Each row is a point on a landscape with many valleys, with its height.
A ball rolls from a point to the lowest of its 6 nearest points, and stops where none of them is lower. Distance is the straight distance between rows; heights are no part of it.
z559: [ 88 121  93  88  94 101 121  95]  h=489
z961: [109  88 119 106 111  83  88  90]  h=591
z929: [106  76 111 112 109  92  78  93]  h=593
z748: [ 85 109  88  94  94 106 111  95]  h=410
z373: [101  75  72 111  95 114  78 117]  h=284
z167: [117 109 124 103 108  73 107  91]  h=586
z382: [ 82  90  69 102  93 139  97 114]  h=378
z708: [128 105 140  98 115  80  97  91]  h=645
z617: [ 76 104  79  97  96 140 109 109]  h=444
z263: [ 77 113  83  92  94 129 116  99]  h=147
z294: [ 80 120  87  90  92 114 120  94]  h=265
z936: [138 111 147  94 115  75 101  95]  h=678
z86: [ 83  91  77 100  95 119  98 105]  h=373
z649: [106  69  92 115 103  97  71 109]  h=430
z754: [ 90  84  86 106  95 102  88 102]  h=465
z404: [102  76  99 112 105  94  81 102]  h=592
z48: [109  68  81 114  99 105  71 115]  h=435
z19: [139 115 146  89 110  70 107 100]  h=668
z403: [ 99  77  66 106  89 123  83 119]  h=322
z848: [117 121 118  91  96  63 119 106]  h=508
z118: [108 106 114 102 104  73 105  88]  h=578
z792: [ 88  94  87  99  95 102  97  97]  h=587
z153: [127 122 132  95 103  63 115 104]  h=582
z734: [ 92  83  70 107  94 120  87 114]  h=321
z661: [ 87 123  92  84  90  98 126  96]  h=504
z272: [111  65  96 118 105 100  69 110]  h=290
z963: [ 77 124  92  88  95 124 126  99]  h=201
z93: [118  94 132 105 116  84  88  88]  h=597
z162: [115  93 125 106 116  81  91  90]  h=594
z892: [ 99  74  87 112  99 100  78 106]  h=469
z925: [ 80 104  83  94  93 117 108  98]  h=336
z664: [ 95 135  96  83  86  95 136 100]  h=484
z459: [114 117 123  97 105  74 110  93]  h=558
z186: [130 115 138  98 111  69 105  96]  h=636
z229: [ 91  79  80 107  95 107  85 104]  h=372
z224: [ 79  95  76  98  92 134 100 107]  h=450
z106: [ 88 134  94  83  89 107 131  98]  h=386
z424: [ 75 121  88  92  97 130 124 100]  h=209
z779: [117  83 131 110 116  91  79  90]  h=590
z841: [115  69 113 117 112  99  66 102]  h=516
z473: [100 102 106 105 100  86 101  90]  h=670
z84: [ 95 108  99  96  96  86 109  90]  h=585
z522: [126 101 142 103 118  82  92  88]  h=627
z130: [ 95  86  93 109 101  95  89  96]  h=631
z692: [102  72  84 111  97 103  75 108]  h=399
z483: [105  93 118 106 111  80  93  89]  h=596
z629: [103  86 107 110 108  87  86  91]  h=607
z999: [127  64 123 116 117 107  59 104]  h=633
z386: [106 122 108  94  94  76 121  98]  h=473
z539: [ 78 111  86  91  92 118 113  98]  h=249
z364: [ 91  85  63 100  93 141  90 124]  h=366
z75: [ 95 127 100  87  89  85 122  98]  h=402
z305: [111  85 124 110 111  87  85  90]  h=588
z825: [ 88  93  64 102  97 155  96 127]  h=491
z175: [ 99  74  75 109  92 111  79 111]  h=312
z242: [122  90 137 105 119  86  83  89]  h=598
z232: [125  65 112 119 113 104  59 110]  h=610
z823: [121 106 132 101 111  75 101  91]  h=605
z730: [ 87  86  75 101  94 120  90 108]  h=332
z157: [ 93  98  94  99  95  92 102  92]  h=706
z867: [ 97 118 100  94  94  84 115  91]  h=451
z496: [ 82  95  85  97  92 109 102  97]  h=479
z759: [ 91 123  98  90  93  91 121  93]  h=203
z169: [ 82 133  94  85  95 123 131 100]  h=231
z250: [ 88  82  67 101  93 133  91 118]  h=335
z180: [ 80  97  80  97  94 117 101 101]  h=443
z915: [112  76 119 113 114  94  74  94]  h=575
z755: [107 131 106  87  89  74 126 103]  h=470
z503: [ 85 139  93  85  91 124 139 106]  h=294
z319: [ 94 116  97  94  93  88 116  92]  h=460
z301: [103 116 110  97  99  77 111  94]  h=507
z879: [ 89 139  96  80  89 109 138 103]  h=362
z228: [ 85 127  90  89  91 113 127  97]  h=300

Call two points neighbours if one is among the 6 nearest of the other. Go from one point of each pair to the other, from neighbour to neighbour, staying as low as possible. Name the highest point that can't be avoided.
z263, z373: z86
z759, z272: z664
z263, z272: z692

Two balls start at each pair of points below. Name the first point that both come to, or write -.
z708, z929: z841
z86, z180: z734
z404, z730: z373
z224, z228: -
z779, z522: z915
